Points on a hilly landscape, in no order, each with its height.
A ball rolls from a point to the lowest of its 4 nearest points, and stops where none of them is lower. Distance is the straight distance between rows; heights are no part of it.
z_715 h=1.32: [ 27  10   7 -10 -10   5  -7   5  10 -11   9 -22  12  12   8  20   9  16
   3 -10   6   9  -3 -29  13  -5 -11 -38 -22  14  12  36 -12 -31  14 -25
   3 -18  14   9   0 -19   5 -30  15  18  -5  20]
z_745 h=3.69: [-24  11  18 -31   1   4   0  10   0   3 -22 -12  24  20   4  -8  18 -28
   8  -5 -22 -20  70  -9  -6  -6  13 -16  28  26  50 -11 -11 -14  21  25
  -9 -16  -5 -24   2 -24 -19 -10  30 -21   4  40]
z_100 h=2.53: [-10 -10  30  -4  15  -1  -3   3   1  -7 -33   6   5  10  23 -23  28 -10
   3  17 -26  -7  42   1 -16 -16  16   6  37 -11   8   5 -25 -18  -5  37
  -7 -21  -5 -15 -17  14   3   3   5  -7  18  38]
z_909 h=1.44: [-12 -17 -14   9   4  -2  -8  24   6  26  39  40   3 -21 -20  26 -16   8
   1  -8  17 -12 -53   8  -3  47  48  -8 -27 -10 -20  -8  15  20  -8   2
 -39  34  33  11   3  -1   5  -2 -17 -15  -1 -49]
z_641 h=1.75: [ -8   1  -9   7   8  -8   6  -9  -9  -9 -19  12 -18  -6 -14   3 -10  -4
   0  -7  24  13 -13   5   9   3 -11  14 -31  -5 -19 -20   8  32  -4   3
   6  14  16 -16  -9  32  12  -6 -17 -10 -15 -19]
z_410 h=1.92: [ 20  19  10  -5 -16  14   1   2 -18  36  19   4  -6  13 -13 -16 -16  56
 -23 -35   6  17 -36   4 -14  19  10 -29 -16  15  -2  35   7  -4  19  10
   2   2 -26  29  14 -30   4 -13  24  20 -24  -1]
z_377 h=2.50: [-15 -50  -5  13  -4  -1   5  -5   2 -20  -8  12 -16   5  12 -16   8 -26
   8  15 -40 -13  24   6   1  -6 -27  31  40 -16  -7  -5   3  24 -26  14
   0  -7  12  -3  -8  12  15  20   6   2   1   4]
z_959 h=2.37: [-15 -38 -13  16  12  11  22 -17 -15 -26   1  -6 -25  -1   3   0  -7 -25
   8  23   3 -21  17  14  -7 -20 -22  32  30 -19  -4 -14   8  31 -20   2
  -3  23  -1 -18  -5  11  -8  16   5  -7  10 -21]
z_305 h=2.89: [ 21   5  -8  -8 -20  22   1  37  -6  32  32 -11   5  13 -22   2  15  51
  -7 -33  14  16 -37 -19 -19  14  -2 -19 -20  28  11  42  -3 -10  25  19
 -11  -7 -27  39   1 -29  -8 -26  17  21 -29  -3]
z_75 h=3.17: [-21  20  22 -10   2   5  -1   3  -5   7  -2 -19  23  12  14 -14  15 -23
  11   4 -17 -13  54  -7  -7 -20  31 -27  23  29  29  -1  -7 -24  18  19
  -2 -25 -23 -24  -1  -4 -17   0   7 -15  11  34]
z_496 h=2.90: [-24 -40 -14  14  16  14  15 -23  -8 -24   0   0 -24  -3   3 -13 -12 -27
  16  20   3  -2  18  13  -1  -8 -27   8  45 -22  -2 -17 -15  32 -23 -14
   9  42  15 -19  -9  -9   1  23   9 -14  12 -34]
z_647 h=2.36: [ 10  18  16   5 -17 -17  -7 -10 -27  35   1  -6  -3  12  -2  -4  -3  36
 -20 -11  18   0 -25   8  10  30  14  -7 -17  -4  -5   6  -1   0  11 -20
  -1 -12 -15  16  23  -8  -9  11   8  26 -17   0]
z_639 h=1.56: [  3 -14 -27  11  -4  -9  -2   4  -2 -11  -5   3 -15  -3   7  -5  18 -25
  -7  25 -13 -14   6   9  -6 -16 -18  40  13 -27  -3 -18   6   8  -5  15
  -4  -8 -21   0  -1  14   6   8   1  18  -1  -2]
z_997 h=3.07: [ -5 -13 -10   6  10   1  -9   6   9  -1  13  50  -4 -29 -16  14 -25   1
  13 -11  19  -1 -32  12  -2  38  21   9 -35 -13 -15 -20  13  15 -13   1
 -12  23  57   3 -11  -9  11 -10 -17 -13  -6 -28]
z_196 h=4.46: [ 10  13  20 -19   1   5 -18 -10  19 -10   7 -31  28   4  11  14   9  -6
   0   6 -14  15   9 -30  11 -24   0 -44   2  25   2  22  -4 -32  20 -18
  11 -21  -5  -1  -5   9  -1 -20  11 -17  -2  28]
z_695 h=2.75: [-12  20  24 -18   7  -1   0   5   8 -10 -22 -12  21   1  14 -19  34 -24
   3   8 -20 -13  49  -7 -12 -12  16 -14  41  -5  31  -2 -16 -18  10  33
  -5 -25 -20 -16  -2  -3 -15 -16  15 -15  14  33]
z_512 h=2.23: [ -4 -38 -19  15  -6   2  11  -6  -3 -26  -4   8 -32  -1   8  -1   1 -23
  -8  19 -12 -21  14   7  -7 -10 -23  29  29 -28 -10  -9   8  24 -12  13
  -2  14 -19  -6  -6  11   4  12   8   3  -5  -2]
z_958 h=3.29: [ 15  -3 -17  14  -5   1  -8  17   0 -13 -15   2  -9  -6   6   8   8 -28
  -8  17 -20  -7   2  -2  -6 -20  -7  28  11 -26  -6 -10  -1  -5   2  22
  -4 -11 -27   5  -5  31   1  12  -8  11   8   9]
z_941 h=1.33: [ 19  15   2  -5   4  -5  -4   1  21  -1  -9 -24  34  -6  23  10   5 -11
  -2   5 -22   3  16 -12   6 -19  -2 -21   3  -1  -3  16  -3 -38  21 -12
   4 -23  -6   0 -11  11   5  -5  -4  14   2  31]
z_681 h=2.06: [ 17  18 -12   4  -2 -13 -13   2   3  -8  -8 -28  28  -4  15  13   9  -1
 -14   1  -9   0 -20 -16  16   2 -13 -15   2 -10   1   4  -6 -17  20 -12
  -4 -15 -12  15  13  -4  -9  -7  -1  31  -1  13]
z_727 h=1.01: [ -1   1  17   2 -24 -19  -1 -10 -15  20 -19   9  -7  -9 -10   3  -5  22
  -8 -15  25   3 -21   6  16  39  23   7 -43   4  -6 -19  19   7 -15 -18
   6   0   5   8  20   2  19  18 -14   9  -3   3]
z_323 h=2.73: [  5 -31  -2   8  -3   2   1  -1   9 -20 -12  16 -13  -2  10  -9   1 -23
   3  21 -33 -23  21   6 -10 -17 -17  41  24 -31  -1 -11   5  -2 -16  16
 -16 -10 -23   1 -14  26   6   7   9   9   8   5]
z_943 h=6.06: [-18  16   8 -20  -6  17  -6  -7  11  -2   5 -28  21  15  -1  -1  18  -6
  -1  -5 -25 -19  55 -19  -4 -40  21 -49  20  29  25   8  16 -19  25  20
  11 -25 -27 -21  -8 -17 -26  -8  12 -13   1  24]
z_219 h=1.69: [ 23  22 -11  -3  -8 -10   0   7  19   3   1 -19  25   1  23  12   7  -9
  -1  10 -25  -4   1 -12  11 -19  -6  -7   2  -4  -4   1  -5 -36  16 -12
   8 -19 -17   2   4  14  -3  -3   4  23   3  21]
z_775 h=3.33: [-28  20  21 -22   6   8  -1   0   6  -4 -11 -16  29  19  10  -1  15 -19
  11  -1 -16 -13  64  -9   2 -15  20 -25  26  28  45  -8   0 -23  15  20
  -7 -25 -11 -22  12 -18 -24  -9  17 -21   7  28]
z_489 h=3.90: [-33 -22  -1  28  34  19  36 -38   4 -13   1 -18 -24 -17 -14 -28 -15 -23
  15  22 -28   7  16   9  -6   8 -27  18  56  -8   2 -15 -16  23 -28 -11
  15  47  36 -30   3  -4   5  28   5 -28  36 -35]
z_865 h=4.83: [ 16  16 -15   2  -2  -8   6   8  10 -13 -17  -6   8  -4  19  13   8 -21
 -14   9 -22  -9  -4  -7  -3 -24   1  23  11 -18  -4  -7   6 -15   3   3
  -2 -16 -24   0   5  30   1   6 -19  15   6  17]
z_422 h=2.67: [ -7  -1  -6   6  18  10   6   2  -3 -19  -4  17 -21 -16 -10  -2 -27 -22
  12 -10  23   5 -13  15  -1   0 -10  17 -17  13 -25 -25   0  23 -24 -12
   8  24  24  -2 -17  24   3  -6 -20 -25  -8 -35]
z_624 h=2.94: [ 13   5   8 -15 -28  -4  -2  14   8  -3  13 -20  16  15   2  21   9  26
 -11  -2  15  15 -18 -17  -2  -4   1 -26 -12  20  23  41 -16 -23  18 -18
  -4 -11  -5  21  -4 -23  -6 -27  22  25  -3  22]
z_306 h=3.44: [-11 -26  12   3  10   4  -3  -2   7 -18  -1   3 -15   6  21 -19  11 -16
   7  18 -37  -6  30  14 -10 -18 -13  25  37 -17  -5   2   0  16 -25  40
   7 -23   4  -8 -12   7  19   5  10  11   5  24]
z_585 h=2.70: [  8  25  19 -24  14   1 -15   4  20   0   4 -27  22   8  16   4   5 -14
   6   1 -19  -1  31 -13  -6 -33  28 -38  10  26  13  14  -2 -41  15   0
   5 -17 -17 -10 -11   6  -6  -6  -1  -2  15  31]
z_432 h=3.24: [-29 -45 -23  13  22  13  32 -26   2 -18  11 -15 -26 -12  -8 -16  -8 -20
   4  13 -27   2  11  10   5  -3 -43  16  58  -2   3 -16   8  25 -28  -2
  14  32  44 -15  -5  -9   8  28  11 -19  19 -30]
z_217 h=1.81: [ -4  -4 -13   2  18   8  -1  -7  14  -7  -3  39 -14 -21 -10   7 -26   0
  10  -8  27  11 -30   8   8  19   4  20 -35   3  -9 -29  12  26 -20  -8
 -14  15  43  -1   1   4  19   5 -15 -27 -13 -38]
z_503 h=3.20: [ 18   7  15 -11 -12   8 -16  -6  21  -9   2 -28  13  14   6  27  12  18
   9   5  15  14  13 -35   9 -18   1 -31 -22  24  19  33  -3 -25  18 -25
   8 -16   4  -2  -3 -12   7 -27   7  -3   3  31]
z_315 h=4.17: [-22 -23  -7   8  35  14  25 -12  -7   4   9  10 -22 -26   0 -21 -47 -23
  28  14  15  20   2  17  -1   8 -18  16  18   0 -21  -6  -6  17 -32 -21
  15  48  31 -21 -20   2 -15  23   6 -11  26 -39]
z_3 h=3.50: [  3 -25  13  10   1  -1  -5  11   2 -19  -7  11 -16   4  23 -18  11  -9
   8  14 -33  -4  23   9  -7 -20  -8  25  26 -23   0  -4  -9   4 -20  29
  -6 -27 -10  -4 -16  20  13  20   2  17  12  18]
z_541 h=4.07: [ 15  -6  21  -1 -13   6 -21   1  26  -5   1 -10  23  17 -10  23  13  24
  16  -7  20   8   9 -33  15 -28  13 -40 -29  31  31  49  -1 -20  15 -15
  11 -17 -16  -4 -10 -10  -1 -28  14 -13  -3  34]
z_380 h=2.61: [  0  18   9   5 -15 -23   0 -15 -15  17  -6  -9  -1   4  -2   8   7  32
 -22  -9  15   2 -24   6  20  27   2  -4 -16  -8  -9   2  -6   1  16 -14
  -1 -17 -15   6  25  -9  -9   8   5  15   3   1]
z_41 h=4.11: [ 16  16   6 -20 -30  25 -12  46  23  10  28   4  12  17 -15   7  19  40
  10 -12  16  24 -16 -25  -9  -3  -1 -19 -39  36  30  44  -4 -24  17  18
   6   3 -28  41  15 -32  -5 -25  15  20 -10  22]
z_966 h=1.76: [ 20  24   4  -4   0  -6  -8   5  13   0  -4 -17  15   0  32  -3  14 -28
   4  14 -18  -7  21  -8   1 -14   3  -2  18   3   5  -6  -2 -37   2   0
   2 -20 -17  -3  -1  22  -8  10  -2  12  18  28]
z_300 h=2.31: [-17 -22 -16  11  18  14  16 -10 -11 -22   3  10 -29   1  -9 -14 -14 -24
   5  16  20  -4   1  12  -3  -8 -24  18  20 -10   1 -14  -1  26 -18 -11
  11  45  -5 -15 -21  17  -2  12  -2 -23  10 -30]
z_296 h=3.46: [ -2 -14 -11   3  32   0  -9   5  -5  -1  21  49  -3 -36 -15  16 -26   2
  11  -2  14  -7 -41  22   1  30  16   6 -16 -16 -22 -21  -3  16  -4   5
 -35  18  62  -2  -2 -13  10 -15 -24 -24  -9 -45]
z_517 h=3.71: [-31  12   8 -28 -11  10   7   2  -4  -1  -6 -25  21  23   4   5  15 -28
  10  -1 -24 -11  66 -17  -2  -8   5 -15  20  44  49  -5   4 -14  31   7
  -5 -24 -15  -9   6 -23 -15 -11  34 -19  -2  38]
z_684 h=4.14: [ -2  26  15   7  -8 -32  -9 -13 -20  10 -19  -1   4   6  -8   0   7  20
 -21 -17  18  13 -26  10  20  25   1  10 -12  -8 -15 -10   5   7  13 -12
  10  -1  -6  12  14   5   6   5  -8   8 -11  -3]
z_861 h=2.29: [ 24  13  12  -8 -27  -3  -4  -4 -18  41   9  -9   2  12   3 -19 -20  56
 -20 -31   9  12 -32  -2  -2  20   3 -25 -18  10  -5  20   9   4  13  -8
   7  -4 -27  22  25  -9   5  -4  15  35 -23  -3]
z_220 h=3.80: [ 31   2  11  -9 -24   8  -9  19  14   6  11  -9  11  14   0  15  10  45
   6  -1  19  20 -12 -26   7  -8   1 -32 -39  33  27  43 -19 -24   7  -9
  -3 -16  -5  16   2 -26   4 -43  22  12  -9  24]
z_898 h=4.40: [  4  -9 -21  -5  46  13   1  -3   1 -13  10  40   3 -27 -13   7 -54  -5
  19  -5  12   5 -18  26  -3  12 -12  14  -6  13 -30 -24   4   7 -16  -8
  -2  24  52 -11 -14   9   6  -7 -26 -21  -7 -31]
z_65 h=2.68: [ 32   4  -3 -20 -27   8  -2  25  -4  20  34  -2  11  19  -4  13   2  48
  -7 -18  19  11 -29 -14  -8   7  -1 -24 -22  19  22  46 -14 -15  16   2
  -7  -6 -14  31   5 -39 -15 -28  11  30 -15   6]
z_651 h=0.75: [ -2 -14  -1  -1 -15 -12  -2   5 -12  17  -5  32  -7 -17 -15   5 -13  13
  -8 -12  26   3 -31  17  16  38  21  22 -43   2  -3 -19  15  12  -9  -5
 -11   3  30  10  14   4  16  -1 -24  -1  -7 -15]
z_261 h=3.63: [ -2 -11 -17   0  40  17  14  -6   1  -7   3  13 -16 -17 -10   1 -39 -20
  20   7  21  16  -6  25 -10  -5 -18  22  -7   5 -21 -15  -6  17 -25  -6
  11  33  29 -11 -30   1 -10   9  -9 -30   3 -41]
z_984 h=2.87: [ -7 -16 -12   2  34  14  20  -9 -10 -14   3  10 -32  -6 -23  -6 -32 -19
  18   7  15  14   4  13  -4  -1 -17  20   9  -2 -18 -17   6  31 -24 -18
  22  39  11 -22 -20   2 -12  26  -1 -33  13 -32]
z_906 h=1.22: [ -8  -2   6   8   0   5 -13   8  -1  -7 -15  28  -7 -12 -13   8  -7   3
   3 -18  18  -1 -30  14   8  31   6  21 -49  -4 -10 -35  10  22 -12  -2
  -4   9  39   9   6   2  21  -3 -19 -12 -20 -15]
z_248 h=1.95: [ -4 -21   0  16  23 -12  -3  13   2  31  43  50 -12 -18  -9  16 -21  -1
   7   3  28   0 -66  17 -19  42  32  -8 -18 -16 -18 -13   1  24  -5  -7
 -32  37  38   4   6  -4  11 -21 -17 -19   2 -63]
z_122 h=4.16: [ 22   4   9 -10 -34  15 -17  30  11  16  21   0  10  17 -13  24  17  44
   4  -8  40  20 -15 -29 -15 -14 -17 -12 -42  35  22  45  -6 -25  11  -2
   5 -11 -14  19   0 -23  -7 -33  11  24   5  23]
z_151 h=3.16: [-15 -32   2  21  30   7  30 -17  -6  -7   0  10 -23 -17  -7 -20 -29 -25
  19  18   1  16  11   9  10  13 -24  21  35  -8  -2  -3  -9  20 -40 -15
  16  44  26 -28 -17   0  -3  27  17 -34  32 -23]
z_580 h=4.20: [ 12   1  29 -16 -21   9 -18   3  20 -16   6 -20  18  21  -5  19  16  22
  10  -9  -1  11  22 -34   1 -20   9 -54 -17  31  20  45   6 -31  10  -7
  16 -18  -4  -9  -5  -6  11 -36  17 -11  -2  21]
z_52 h=2.82: [ -5 -15  12   8   6   0  -2  19   5   2 -15  13 -12   8  23 -27  14 -19
   9  15 -41  -6  31   0 -19 -11  -6  17  38 -21   0   5 -15  -6 -14  27
  -6 -26 -16 -13 -17  25  10  12   9   8  10  41]
z_386 h=2.42: [ -1   2  26   0  10  -8 -13  15   6   0  -9   0   9   8  23 -15  22 -18
   1  13 -22  -8  32  -2 -12 -23  13   6  24  -3   7   5 -17 -21 -12  30
 -18 -27 -23 -13  -9  17 -14   6  10  -5  17  32]
z_182 h=1.94: [ 13  19  -4 -10 -13 -17   4   8  -8   7  -1 -28  16  13   2  21   7  23
 -19   3   8   4 -21   7   8   5  -9 -16   0 -11   2  23 -13 -15  21 -17
 -15 -17   4  19  15 -21 -10  -9   9  24 -10   6]
z_116 h=1.73: [ 22  24  16 -15   6  -1 -18   2  22   1   2 -17  22   9  22   4   3 -26
  10   4 -29  -3  22 -15  -2 -22  12 -24   7  12   1  11  -4 -37   5  -9
   7 -22 -11   4   0  13  -5   0   2   9  10  30]
z_60 h=2.54: [-21 -50 -22  15   6  14   9 -17 -13 -25  10  -6 -25   4   0 -17   1 -22
  11  20  -8 -19  21  19  -8 -11 -32  24  44 -18   5  -9   0  32 -26  -8
   2  28  13 -13   0  -4   6  14  12 -14   7 -20]
z_200 h=4.62: [  4  -4 -12   5  42  16   5   5  -9 -15  25  35  -3 -35  -9  10 -49  -8
  14  -4  14   7 -31  12   2  21  -6   9 -16  -4 -22 -19  -8  21 -17 -12
 -21  27  61   7  -9 -17  12  -6 -27 -32 -16 -35]
z_717 h=3.58: [ 13  27 -17   1   1 -21  -1   4   2 -10 -12 -20  14   0  10  12  16  -4
 -18  13 -18  12 -15  -6   2  -8  -7   6  -1 -18  -2  -6  -7  -8  15 -17
  -1 -17 -21   5   8   9   4  -4 -14  18   4  11]
z_441 h=2.16: [  6   0  17   2   7 -11  -4  -1   4  -7 -18  -1   0  -4  25  -5  14 -16
   9  16 -35 -15  23  -5  -2 -15   2  13  22  -6   8  -6  -6 -21 -18  17
  -7 -18 -26  -4 -15  29  -2  11   2  10  25  25]
z_630 h=4.91: [  0  29  -3   6  -6 -24   7 -12 -20  -1 -25 -10  -5   8  -6   7   7  10
 -25 -13   5   4 -24  11  11   8  -6  21 -21 -24 -23 -18   3  12  16  -7
   2  -2   0   3  16  12   7  13 -15   2 -15 -18]
z_469 h=4.66: [  7  11  20 -13 -10   2 -14  -6  19 -12  13 -29  22  17   0  19  17   7
   6  -2  -5   3  26 -30  11 -25  17 -53  -7  38  14  31  10 -20  28 -13
  16 -24 -11 -12 -10  -6   1 -20   7 -12   7  22]
z_237 h=2.07: [ -7 -19 -24   5   5  -4   4 -16 -11 -25 -12   9 -24  -3 -11  -2   4 -27
  10   6   8 -14   6  12  -8 -22 -30  20   5 -30 -18 -26   1  26 -18   7
   9  30 -30 -10 -18  14  -8  16   0   2   0 -27]
z_404 h=5.57: [ -5  28  -6   3  -6 -35  -9 -12 -10  -9 -13 -20   5   0  -5   9  14   5
 -25   1   2   3 -22  -2  13   3 -12  11   2 -32 -18  -4  -8   6  15  -7
  -6  -8  -6  10  20   1  -4   0 -13  18  -7  -6]
z_809 h=1.16: [ 26   8   8 -14 -21   4   4  19  -8  26  34 -11  11  16 -16   1  -6  48
 -18 -28   5  14 -41  -8 -17   8   0 -35 -12   9  18  37  -5   0  20  15
   3  -3 -21  31  18 -26 -10 -18  12  30 -27  -9]
z_230 h=5.54: [ -8   6  11 -15 -15  22 -12 -21  12  -4   1 -26  23  25 -14  23  17  13
   4 -17 -10  -6  50 -31  11 -31  16 -50   3  42  24  24   6 -14  37   9
   3 -24 -25 -16 -16 -17 -10 -16   2 -21  -4  17]
z_394 h=3.74: [ -3   3  -9  -7  35   7   0   5   2  -9   0  39 -19 -26 -10   3 -33  -9
  11 -15  18   7 -13  15  -3   5 -12  13 -29  16 -29 -29   1  20 -19  -2
   2  22  56  -5  -9   7   5   0 -20 -16 -21 -36]
z_515 h=4.58: [  8  11 -26  14  -1 -15  -1   0  -6  -7 -10  -6   8  -1   9   6  15 -17
  -5  12 -14 -13  -8   5  -6 -22 -12  33  18 -23 -14 -13  -1  -8   6   2
  -1  -8 -24  -2   5  17  -1  14 -14  10   2   2]
z_163 h=2.96: [ 12  16  17   1 -25 -11 -12 -12 -18  46  -9   3  -1   2  -6 -14 -20  40
 -19 -27  23   5 -26   9   7  33  18  -9 -27   4  -7   1  17   6   1 -17
   3  -7 -13  18  28  -4  -3   9   3  24 -17  -2]
z_303 h=3.98: [ 15  14   9 -21 -27  22   1  57  14  18  28  -2  16  26 -19   7  17  60
  17 -17  14  26 -16 -18 -15   2  -6 -18 -31  23  24  37   4 -19  17  39
  11  11 -25  45  11 -31  -4 -22   4  27 -16  12]
z_883 h=0.39: [ -3   0 -35   7  -4  -3   6  -2 -15 -10  -4   3 -19  -5  -6   1   5  -8
 -11   7   9 -14  -6  11  -3 -23 -15  24   7  -8 -12 -19   3  19   4   8
   4   5 -23 -10  -7  18  -3   9 -24  -7  -5 -17]
z_782 h=2.44: [ -9   1  22   4  11   1 -20  12   6  -8 -25   7  -4   6  32 -23  27 -18
   6  16 -31  -3  36  -3  -7 -17  18  20  24  -8   4  -3  -4 -11 -14  31
  -7 -25 -17 -16 -16  22  -1  15   6   1  18  33]
z_888 h=2.99: [ -8 -31   3   8  -6  11  11   4   7 -24  -3  10 -24  12  14 -23   7  -9
   6  19 -38 -19  32   2  -4 -11 -30  25  41 -16  -5  -4  -1  26 -35  20
   3 -20   8  12 -15   9  16   6   6   4   0  11]
z_971 h=2.56: [ -6  20 -14   9   3 -18   5 -12 -14 -18 -19   4  -9   6  -4   1  -1   1
 -11 -12  18   4 -13  17  11  -3  -3  14 -16 -11 -27 -23  13  24   6  -6
  10  17  -2  -8   9  18   7   8 -28 -13 -14 -15]
z_640 h=1.70: [ -6  -7 -20   9  13  15  10 -20 -16 -11 -16   8 -28  -3 -18  -8 -10 -21
   3   5  14   5  14  15 -11 -13 -16  23  -6  -2 -14 -23   9  30 -11  -1
  16  34  -4 -22 -32  11  -3  15  -5 -23  -4 -31]
z_720 h=2.27: [ -2   2 -32  -3   0 -11   5   2  -3 -15  -1  12 -11   0  10  -1  11 -15
  -9  19  -4 -16  -2   4  -9 -19 -14  32   8 -20  -8 -15   2   8   8  12
  -6   3 -29  -3   4  14   0  13 -10  15   5  -2]
z_374 h=2.57: [ -1  18  18 -11   5   0  -7  -4   6   4 -21  -9  13   6  26 -14  17 -29
  -2   2 -22 -10  43  -2  -9 -16  21 -12  24  -5  19   0  -8 -26   8  17
  -2 -26 -27 -15 -16   1 -29   8   5  -7  16  32]
z_628 h=2.08: [ 10  27   2   4 -25 -18   1 -11 -18  21   0 -11  12  20   4   9  -2  27
 -22 -18  11  -2 -32   6  11  20  -5 -13  -8 -11  -8  23 -17  -2  15 -20
  -7 -19 -15  18  20 -18 -14  -3   5  27 -11   8]
z_833 h=3.83: [-34 -31 -13  23  19  17  38 -24   2 -11  10 -14 -19  -7 -13 -33 -10 -24
  -3  16 -27  13  13  10  -8  19 -33  13  71 -20  -6  -9   6  15 -26 -10
  17  36  41  -9  -4 -10  16  26   8 -27  32 -31]
z_38 h=2.22: [ 13  10   4 -13 -17 -10  -3   2 -20  31   4 -22   2  16   0  10  -3  37
 -18 -26  26   2 -29  -1   2  19   2 -22   1   0  15  35 -10  -5  17 -12
  -5 -18 -17  28  16 -29 -15  -5  25  22 -18   3]
z_598 h=4.55: [-10  22  17 -16   9  15  -9 -10  22   9  11 -28  30   9   0   8   9 -15
   1  -1 -23  -3  45 -19   5 -25  26 -45  19  28  10  13  -2 -25  22   1
   9 -14 -13 -10 -12   0 -12  -4   0  -9   3  30]
z_724 h=7.21: [ -2   9 -25  10   0 -25   3 -12 -15 -13 -12  -9   5   2   1   0   6  -4
 -25  -5   3   1  -7   8   6 -13 -11  17  -9 -22 -15 -18  -4   5  22   1
  11  -5 -19  -2  13  19   0   6 -23  12  -5 -10]
z_698 h=1.15: [-16 -44  -9  23  23   8  26 -20  -6 -20   0  -2 -33 -12  -1 -21 -20 -28
  22   8   7   9  10  17   9   0 -31  22  27 -18  -8  -8   1  27 -17 -18
  14  43  18 -21 -14 -12  -8  23  10 -29  20 -37]
z_202 h=1.79: [-11  17   9   1  -3 -12  -6 -14  -3  -2 -14   9  -8  -9 -12   8   0  13
  -5 -12  16   6 -19  13  10  18   6  15 -43  -5 -22 -29   1  25  -3  -3
  11   5  24   0  13  23  16   7 -20 -17 -10 -17]
z_95 h=2.80: [ 10  24  -9   6  -9 -27   5  -7   2   3 -12 -21  11  11  13   7  15   3
 -17  -4   3   0 -18  -1  16  11  -9  -4  -4 -21 -10   9  -3   6  23 -13
  -1 -20  -5  14  24  -5  -4   0  -5  24  -5   1]
z_158 h=0.96: [  2   2   2   8 -30   2   3   5 -12  48  -1  14   5 -24 -20 -18 -24  23
 -11 -10  27 -10 -27   0   2  38  25  -2 -43  14 -22  -9  29   3  -5 -18
  -2   8   4  17  29  -5  23   6  -7  20  -6  -4]
z_109 h=1.17: [-15  11 -17   8  10   1  14 -13  -6 -10  -1   2 -23  -2 -12  -4   2 -10
  -3  -7  17  -1  -4  14  -9 -19  -6  25  -9  -6 -17  -6  -2  26  -1   8
   7  25 -10 -18  -2  19  -3   9 -17  -7  -2 -23]
z_754 h=1.74: [ 22  20 -12  -3 -11  -9  -4   1  13  -8   5 -23  20  -2  16   9   9   8
  -3   2  -9   2  -8 -11   7   4  -5 -24  -1   0  -1  13 -18 -25  20 -28
   1 -29   9  10  12  -2  -3 -11  -4  21 -12  25]
z_398 h=2.63: [-10   9  29  -4  20  -3  -3   1   3  -5 -18   0  12   4  17 -19  31 -18
  14   9 -20  -7  46  -5 -13 -11  36  -7  38  -6  31  -4 -12 -20   3  33
  -6 -23  -6 -21 -11  11 -16   8  10 -12  19  37]
z_576 h=2.14: [  7  11  12   3 -38  -6  -3  -3 -17  44   8   9  -1 -11 -14 -16 -21  36
 -15 -17  14  -2 -27   4   9  38  29   1 -32  14 -11  -6  21  -2  -5 -20
   5   3 -13  21  31  -2  17   9  -9  22 -16  -1]
z_125 h=0.58: [ -1  -1  -3   4 -26  -5  -5  10 -11  41  -4  27  -4 -28 -18  -2 -10  21
 -10  -8  30  -9 -26  14   7  43  31   7 -49   4  -9 -27  27   6 -18 -17
 -10   8  24  16  27  -7  15   3 -18   6   0  -9]
z_472 h=0.73: [ -4 -14 -15  -4 -15  -3   0   7   3  37  17  30  12 -24 -21   3  -7   7
  -8  -8  28 -12 -35   9   9  50  43  12 -45  -4  -3 -23  30   8 -18  -4
 -19  23  32  15  18  -4   4   4 -17   2  -4 -20]
z_981 h=1.41: [-13 -18 -12  16   5  -9 -12  10  11  22  19  39   0 -29 -21  14 -17  12
   6   7  17  -9 -54   5  11  48  38   2 -41  -3  -5 -16  18   7 -15  -6
 -20  33  43  12  -5 -13  10  -7 -19 -13  -4 -43]

Where does a ball stop that starts at each point below?
z_775 | z_941
z_261 | z_883
z_52 | z_941
z_296 | z_125
z_200 | z_125

Call two points neighbours if one is among the 4 nearest of the other. Go from one point of each pair to the other, from neighbour to neighbour, staying as low as possible. Name the highest point that can't be avoided.
z_809, z_941 | z_38
z_698, z_639 | z_300
z_639, z_809 | z_647
z_883, z_125 | z_202
z_715, z_941 | z_754
